Points on a hilly landscape, in no order, each with its height.
A climber steps from a point to the highest of its 2 nearest points, and stops where none of them is higher. Distance is the straight distance between rows; heights are no part of it.
zedo height 26.2: [ 45  12 -52 -43  78   6  45   3  19  12  48  53  22 -22 -17  72  -4 -13
 -17 -11  23]
dun height 30.3: [  7  13 -30 -31  -4  37  80  -4  18  24 -31  27  20  12   3   4 -29  22
   2   6 -19]
Kagez height 65.5: [ 16  18  14  56  15 -36 -70 -22 -28  45 -11 -62  29  13   8  -1  -6   7
 -19  27  34]
kovi height 42.3: [-10  -5  -8 -39 -10  14  11  27 -13 -24  26 -39 -11   4 -29 -16  -1 -57
  17 -20 -41]
Rukit height 49.8: [ -8  13  17   7  20 -18 -69 -36   6  24  27   7   7  34   1  35   7  47
 -36   1  12]
sogu height 57.7: [  8  10 -24  -2  36 -57   1  11 -20  24  16 -34  57 -35 -14  48  10  30
 -48  23  73]
sut height 76.1: [ -1  -8  40  -1  10  -1 -37   3  13 -18   4   6 -69  13 -39 -51 -21 -23
  16 -17 -67]
bibaz height 54.0: [-55  -2  42  35  -4 -53 -38   5 -16  33   2 -62  15 -34  -2 -12 -20   0
  56   1  33]
ritur height 67.8: [  2  -5  41  60 -23  22  16   7  29  -4 -91  68  -1  -4  19 -28 -28  44
  23 -13  -3]
vazi height 29.9: [ 51  21 -46 -51   3  49  72  21   5   5  -5  26  19  19 -21  25 -19  12
  -2   1 -34]
kuga height 61.2: [-51 -17  53  45  13  -5   4  22  40   9 -43   5   5 -13  -3 -47 -46  11
  81  -9 -30]
besi height 81.8: [ 10 -28 -25 -32  27  19 -61  22 -28 -32  51   4 -38  38  30  35  13 -26
 -23  36   0]
finep height 56.7: [  0  -8  17   0  37  -4 -87 -29  -9  12  40  22 -36  54   7  -1  -1  36
 -36  24  -4]
bevi height 64.1: [ -5  23  34  39   3  12 -53  22  -7 -16  15  16 -50  13 -57  14 -30 -68
 -18 -44 -42]
zoli height 76.2: [-15  40  15  36   3   2   6 -27  52 -19   8  47  -4 -31  59  41 -13 -29
  -3 -24  37]
buzo height 64.2: [-21 -16  44  43  -1   3   6   0  49   3 -67  37  -8 -10  -3 -56 -18  38
  45  -5 -25]
leli height 60.7: [ 29  -3  26  28 -43  11  13 -27  38 -27 -57  44 -42  -6   5 -49  16  15
   0 -13 -28]
Niva height 63.4: [ -9 -13  13   4 -11 -12 -23 -34  -3  36 -32   1   9  25 -15 -22  32  75
  -2  22  -9]
vegi height 37.7: [  3 -16 -28 -70  11  21  22  -5   5  -7  34  -5  -1  10  49 -17  -6  14
  21  38  -7]
rufim height 84.3: [ -8  36  32  65 -34  25  10   4  15 -24 -19  56   4 -43  52  29 -30 -28
  12 -27  44]
denut height 70.1: [-12  37   0  12  18   4   4 -19  31 -15  28  21   5 -24   7  37 -14 -33
 -26 -25  19]
Sug height 34.6: [-49  26  16  50  17 -12  11  23  26  23 -18 -19  46 -45 -53  18 -31  -3
   6 -42  11]
mozik height 38.6: [-37 -32  -5  -2 -22  10  55 -10  32   3 -57  21 -16  -1  38 -66  -1  34
  30   6  -5]
pag height 41.3: [ -4 -31  36  40 -31 -33 -49 -31 -14  -2   1 -18 -31  -4  33 -63  40  14
  34  24  11]
Fas height 52.0: [-10  -1 -42 -25  22 -14  81 -12  22  18 -17  35  34 -28  23  60  -2 -12
  -6  -4  58]
zetom height 70.6: [  0 -12   1 -36  32  15 -43  20 -22  23  43 -23 -24  41 -31 -41 -28  23
  -7  28 -42]
mesaz height 50.4: [ 33 -37  12  16   5  -9 -69 -11 -60  -1   4 -38 -39  34  -4 -46  23 -17
   9  39 -13]
mulo height 45.8: [ -4   1 -51 -37   4   8  73  38  -1 -11   8 -30  57 -33 -27  33  17  -9
 -10 -12  10]
rel height 58.2: [-39   4  18  17  18 -18 -61  15 -14 -16  46 -25 -30   4 -54  20  -4 -62
 -16 -33  -9]
Nobin height 54.4: [ 43  26  -4  -9 -70  41  52   6 -30 -29 -31  34   7 -13  10  22   2 -38
 -11 -16   2]
Ziso height 63.9: [  2  44  -5 -18  55  39  16 -21  45  23  35  56 -12   2  12   8 -77  21
  -1   4 -11]
Bati height 67.9: [ 44  -6 -44 -19   9  -2  -3   9 -42  31  -3 -39  55  29   4  32  20  52
 -11  42  18]
zepe height 66.5: [ -1  18  -2  10 -18  39  64 -12  18   8 -38  68  -9 -14  59   0 -47  -2
  16  -1  19]
bir height 58.9: [ 29 -27   1   6   1  -7 -40 -35 -30  38 -30 -20  -1  24 -30 -66  20  76
   4  47 -10]
pof height 34.2: [  3 -17 -32 -65  20  14  60 -22  17  31 -10  28  12  20  36   5  -6  48
  20  35   1]
selev height 34.7: [-41   6  33  44 -38   3  18   7  38 -21  -8   2 -14 -32  45 -33  -9 -47
  49 -26  -3]
Bakuf height 22.2: [-22  37  10  62   0  -9  13 -16  28  16 -34  34  45 -26 -22  64   0  10
 -34 -40  33]
lesoz height 79.7: [-16 -17 -29 -19 -11 -15  32   0 -18  47 -26 -30  57  15   3  16   9  63
 -12  23  29]
pimef height 57.9: [-64  -8  35  12  -2 -23  -5  12  -2  33  -8 -42   2 -22 -12 -46 -33  12
  73   1 -19]
tiv height 58.8: [ 31  39  15  -8  14  44  22 -14  30  10  -8  62 -19  11   4 -14 -56  29
 -14   3 -36]
teg height 16.3: [  1  42   5  44 -24   2   5 -10   3 -10 -19  18  31 -13 -38  61  22 -24
 -44 -47   8]
vugip height 47.3: [  4 -30  13 -21 -32 -10   9 -16   0 -10 -33 -15 -22  16 -32 -54  44  14
  17   3 -42]
lide height 38.8: [-18 -15  40  30 -31 -43 -47 -11 -17  -9  38 -41 -28 -17  50 -44  18 -36
  46  12  17]
gubu height 49.6: [  0  10 -24  -4  21  22   6  43 -20 -40  42 -12  -3 -20 -60  27   0 -75
 -40 -32 -15]
gim height 64.0: [-14   7  -9 -16  -5  -9 -13  -9   9 -25  32 -12  11   3   8  35  26 -34
 -20 -17  14]
tures height 44.1: [ 33 -53 -13 -52 -17   4  -5   3 -10 -31 -20 -11 -51  25 -38 -61  38  11
   4  14 -55]
fazu height 60.9: [  8  21   8   6 -65  45  62  10 -29  -3 -42  58   5 -26  31   9 -35  -2
   6  -9  28]
gev height 48.8: [ 21   7 -33 -22  43 -24  11   3  -2  49  38 -15  47   2 -15  57 -12  62
 -34  28  53]
zenu height 42.8: [-32  25  20  36  14 -38 -55 -28  25  18  14   2  29   4 -15  56  14  32
 -38 -23  35]
maba height 80.3: [-13 -19  49   6   0 -33 -40 -14 -11  -6   7 -28 -65   2 -47 -56  -6   4
  61  -2 -55]
rizuz height 70.8: [ 34  12  51  29 -10  13 -45  15  -4 -21 -22  32 -69  10 -42 -28 -33 -36
  -7 -37 -65]
somid height 45.4: [ 20 -28 -16 -10  10   6 -54  36 -73  -2  27 -66 -11  26 -17 -13   7 -42
   9  29 -15]
Mefan height 7.2: [ 36  21   8  23 -44  13 -10 -21  -5 -37 -27  39 -18  41 -14  44  42 -34
 -49 -38 -29]
bik height 57.8: [-15   1 -18 -25  -4 -13  24 -27  19  11   5   6  24  -1  38  46  18   8
  -9   8  38]
valaf height 50.3: [ 62  14  10  -2 -70  34  39 -12  -9 -40 -36  55 -30   4  28  -5  20 -25
 -17  -9 -22]
Gumed height 47.5: [-41  -7  26   2 -36 -35  -1   3 -25  -7  21 -63  -9 -19 -24 -18   9 -49
  49 -21 -11]
zur height 32.8: [ 30   4 -58 -28  59   6  36  37  -1 -13  53   4  31 -12 -48  69  18   5
 -41 -16   8]
posik height 76.5: [  2 -16  30  -4  17 -14 -50  -8 -38  29  13 -35 -38  13 -37 -69 -21  28
  37  29 -37]
Kar height 67.5: [ 45  -3 -17   4  18  -5 -44 -11 -33 -12  23 -34  -2  22  69   0  11 -17
  -6  47  27]
tef height 35.4: [ 37   4 -50 -50  17  45  33  45  -3 -16  20  11  -1  37 -36  27  -9  -6
 -16  -9 -55]
nema height 70.5: [-20   5 -14 -22   4  20  60 -21  37   5   1  38 -12  -8  71  -5 -27  -8
  24  13  13]
Gara height 79.2: [ 39  -8 -51  -9  19 -13 -12  51 -52  11  23 -70  57  -1 -36  35  23  18
 -24  14  24]
ges height 45.2: [-22  15  16   5 -42  -3  30   9  -1 -17  -5 -34  -7 -21 -23 -20   2 -73
  32 -32 -28]
zef height 28.4: [-57   9  -1  40  -3  -4  40   3  25  21 -60  12  41 -14  10  28 -18  16
  -2 -33  35]
nukom height 61.8: [ 15  -8  -6  12 -26 -27 -21 -15 -33  10 -11 -55  25   1  54  -6  32 -10
   7  36  41]
lolaf height 55.5: [ 21   2  -1 -11 -35  24  40 -28  29 -27 -26  38 -19  15  36 -13  27  -4
  -5   2 -24]
duz height 40.7: [-29  24 -12  15  28 -14  44  15  16  15   6 -17  50 -51 -42  28  -6   0
 -37 -26  24]
mima height 36.9: [-37  -6  37  12 -26 -16 -10  -3  21 -20  34 -16 -38 -22  40 -55   4 -40
  58  -8 -17]
Losor height 59.4: [ 23   8  33  59  18 -26 -92 -44 -19  35  -7 -20   1  27  24 -16   7  40
 -14  32  21]
tir height 74.2: [  1 -32 -20 -33  -9  11 -41  29 -31 -49  30 -17 -27  38  11  28  47 -45
 -12   6 -15]
pek height 39.6: [ 11  -5 -62 -51  37   9  30  65 -18 -20  55 -39  34 -20 -35  32  14   3
 -10  -5   2]
riz height 65.3: [ 37   7  56  43 -30   5 -29  -8  25 -25 -49  36 -44  -7 -26 -40  -6   0
  14 -29 -54]
Vuze height 53.2: [ 50  16   9 -27  -8  48  17   7   2 -23 -10  44 -47   7  -7 -45 -51 -10
 -19  -2 -59]
lital height 51.1: [-23 -13 -33 -33 -16 -22  45  21 -12  -5  -4 -46  53 -37   5  26  26 -10
  -6   7  42]
bod height 42.7: [ 10  13 -33 -17  33  39  17  50  -1  -5  44  -4  -1  18 -73  25 -24 -22
 -44 -24 -31]
Bilo height 63.2: [  0  -1   7 -28  37  13 -43 -17  18   3  27  28 -33  47  -9 -17 -14  35
 -32  15 -37]
Vipi height 40.8: [ 17 -33 -17 -66  -8  23  11   9   1 -34  14  -9 -30  17  14 -65  19   5
  23  32 -42]
par height 74.1: [-20   3 -18 -50  33  -2  33 -27  33  23  33  21  -2 -18  69  11 -43   6
  22  30  44]
far height 56.5: [-44 -22  -2   2 -46 -32  18   6 -20  12 -24 -56  35 -15  26  -1  31  -8
  17   4  42]
zel height 46.8: [-16  16 -23  -3  39 -17  79   9  13   0  -6  19  45 -67  -5  42  -4 -16
 -36 -15  45]
Sozup height 46.1: [ 11   0 -49 -32  43 -23  56 -12  25  45  10  25  48 -13 -10  77   4  33
 -14   3  53]
moni height 69.9: [-15  16 -17 -36  57  -1  23 -27  47  52  35  40   9  -8  30  32 -52  36
   1  19  37]
rofa height 47.4: [-31  -1  26  -2  10   2 -17 -25  36  12   1  14 -10   7  35 -30  -8  38
  16  15  -6]
Kave height 44.0: [-15 -32  12   1 -28 -15  -6 -27   9  -4  -1   1 -21  -3  53 -56  39  29
  23  28  12]
boba height 50.2: [-23   2  17  13  -8 -41 -37   3 -43  16  29 -75  12 -23 -18  -4  -3 -35
  25   4  28]
Sobiz height 74.4: [ -2  16  51  62 -42  32   5  22   4  -8 -59  76  16 -19  34  14 -45  25
  20 -19  26]
mek height 67.7: [ 24  -6 -33 -14  45 -42  -1  47 -40  -4  42 -45  51 -30 -41  45  38  12
 -51   2  43]
tedi height 11.5: [  7  31  31  49 -52  -5 -18 -11  -6 -24 -27  11  -2  11 -32  29  35 -50
 -16 -57 -17]
lalu height 41.0: [-16 -41   0   2 -30  -6  17 -25  51 -16 -32  30 -45 -20  30 -90  17  40
  34  19  -2]
Gage height 2.8: [ 39   9  27  29 -18  16 -31 -24  13 -34 -19  63 -60  36  -1   5  17 -15
 -42 -25 -37]
bov height 31.4: [-66  -2  24  54 -13  -9   8  13  42  -2 -40   5  19 -24  38  -2 -19 -11
  37 -35  32]
Zoz height 70.2: [-41  -5   1  13 -11 -15  16 -16  17  55 -47   1  44  25 -16  16  13  77
 -15  -4   9]
vovo height 67.3: [ 14  -6 -28 -18 -27  12   3  10  -7 -62  10   7 -14  28  10  41  54 -63
 -19 -24 -19]
bon height 74.3: [ 22   5 -14  25  11 -32 -48   6 -48  35  10 -65  42  12 -30  26  10   5
 -35  14  36]
Sutum height 41.6: [  7 -26 -25 -51  -3  14 -11  44 -50 -12  28 -66   2  15 -16 -22  11 -25
  28  14 -31]
Kep height 54.1: [-30  -1  -5  -7  34 -15 -21  33 -18 -27  61 -42   0 -33 -50  13   2 -66
 -29 -28   8]
nuko height 73.7: [ 49 -25 -40 -36  25  20 -42   5 -42 -23  30 -11 -19  32  56  11  22   6
  10  47   1]
goto height 54.6: [ 46 -39  -6  -1  14   3 -66 -26 -33   2  -9 -18 -38  35 -18 -73  20  36
  -3  50 -11]
kunot height 51.2: [-14   3   7 -16 -18  13  17 -16  19   0 -12   3  -6  11   6 -23  10   3
   1  -3 -27]

For each start below, name the point where the climber stops.
zur => besi
kovi => rufim
Sutum => lesoz
tef => maba
pof => lolaf
zenu => maba
